Points on a hilly landscape, in no order, each with its height.
From any point a ball rolls to the lowest of the 4 points nearest to it. It stops when none of these is lower. Distance is the straight distance between rows; heights are no part of it.
<178> h=2.51: [-20  13   4   4  -9   8  32  19   3   6 -15]
<46> h=2.61: [ 3 -9 13 17  9  8  7 -6 -4  4 11]
<453> h=1.64: [  1  25  22   5  24  34 -27  50  -7   3   4]
<329> h=3.54: [-14  -1   8   7  -8   5  43   8   4   9 -11]
<110> h=4.93: [-26  12  -6   0 -21   0  47  18   8   8 -27]
<504> h=5.55: [ 17 -27 -10  -4  -7 -16 -12 -39   4  -1  21]
<30> h=1.73: [  5 -49 -26 -11 -26 -18  24 -57  22  -3  20]
<502> h=3.59: [  9 -42 -21 -11 -21 -22  12 -51  17  -1  19]
<136> h=3.97: [  3 -24  -1  12   1  -8  12 -25   3   1  14]
<540> h=5.23: [ 28  -8  15   6  26   0 -40  -8 -13  -4  17]
<18> h=3.39: [ 32 -10   9  -7  17  -8 -48 -20 -11  -8  20]
<248> h=2.42: [-38  19 -43   5 -33 -18  49  22   7  -9 -63]
<222> h=5.70: [-26  43  -1   0   4  21  -5  51  -2  -3 -13]
<235> h=6.58: [-38  50 -14  -1   1  13  -2  48  -2 -14 -26]
<426> h=3.00: [ -2 -14   9  13   1   1  28  -7   5   7   5]
<366> h=2.12: [-34  34 -11  -1 -18   3  30  31   4  -1 -33]
<204> h=5.13: [ 23 -14   7   4  14  -5 -28 -21  -7  -3  20]
<297> h=2.39: [ 7  2 20 15 13 15 -1 13 -5  5  8]
<242> h=5.77: [ 15 -21  -2   7   1 -10 -11 -29  -1  -3  20]
<108> h=5.47: [ 23  -4  20  12  28  13 -33   6 -13  -2  14]
<542> h=2.35: [ 40  -7  -1 -32   4 -21 -59 -32 -10   0  16]
<207> h=3.51: [ 43  -1  10 -31  20 -14 -71 -24 -13  -8  15]
<101> h=3.36: [ 16  -9  17  13  18   8 -15  -2  -8   1  15]
<353> h=2.41: [-28  21  -5   0 -17   4  39  26   6   6 -28]
<434> h=1.34: [ 31 -15  -3 -23  -1 -19 -45 -36  -4  -1  19]
<584> h=2.80: [-19  -9  -1   1 -16  -1  62   0  11   8 -22]
<500> h=6.48: [ 22 -23  -6  -3   0 -14 -21 -34  -2   0  21]
<211> h=2.63: [-13 -15   2  10  -9  -3  49 -11  10   7  -7]
<295> h=5.26: [ 38  -2  13 -11  30  -5 -64 -13 -15  -9  15]
<384> h=4.91: [ -1 -37 -11   7 -10 -15  31 -43  12  -1  16]
<175> h=4.48: [-41  33 -32   2 -24  -9  35  31   3 -10 -51]
<583> h=2.17: [-9 17 16  5  5 20  7 33 -2  8 -1]
<315> h=3.13: [-24  -2  -8   0 -24  -4  66   6  10   7 -32]
<213> h=2.07: [-15  17  13   6  -6  13  21  26   2   9  -8]
<263> h=4.33: [ 20 -38 -19 -16 -23 -22  -5 -52  10   2  22]
<77> h=6.18: [ 18 -17   1   4   9  -9 -23 -27  -3   0  21]
<138> h=4.72: [ 22 -32 -13 -16 -13 -20 -15 -45   6   2  22]
<573> h=2.84: [ 10 -10  15  14  14   5  -7  -6  -6   0  15]
<134> h=2.88: [-6 -8 12 13  0  5 26  1  1  5  2]
<21> h=4.20: [ 11 -20   5  13   7  -4  -3 -20   0   1  17]
<51> h=4.63: [-34  45 -10   0  -6   9  12  43   1  -6 -25]
<337> h=4.56: [  8 -33 -15   3 -11 -16   7 -42   9  -2  19]
<119> h=4.19: [-39  43 -19  -1 -12   2  16  39   1  -8 -36]
<369> h=5.63: [-27  52  -5  -3  16  25 -21  62  -6 -11 -12]
<76> h=4.59: [ 11  11  27   8  28  29 -32  34 -13   4   6]
<629> h=3.42: [ 30 -24  -8 -21 -11 -23 -32 -43  -1   2  22]
<73> h=2.48: [ -8  26  19   4  14  29 -15  46  -5   6  -1]
<588> h=6.42: [ 31  -2  19   1  34   4 -56  -6 -17 -10  13]
<518> h=5.22: [-33  18 -20  -3 -28  -4  50  21   8   3 -45]
<579> h=4.79: [-22  35   7  -2   8  27  -7  51  -2   1  -8]
<628> h=2.22: [ 36 -10   0 -21   7 -16 -54 -29  -5  -2  18]
<533> h=2.01: [-16 -23  -1   6 -11  -5  61 -15  12   3 -13]
<287> h=4.97: [-20  43   5  -2  14  28 -14  57  -3   0  -7]

For each start below, name the point where the ball stops.
<426> | <213>
<235> | <366>
<504> | <30>
<222> | <453>

Call two points neighbours if one is among the 4 nearest of the other. Go from one point of each pair to the other, from neighbour to neighbour, staying as low as possible. Name the highest point that can't be avoided.
<453> / <434> | <138>
<366> / <453> | <73>
<533> / <366> | <134>
<213> / <30> | <337>
<366> / <213> | <353>
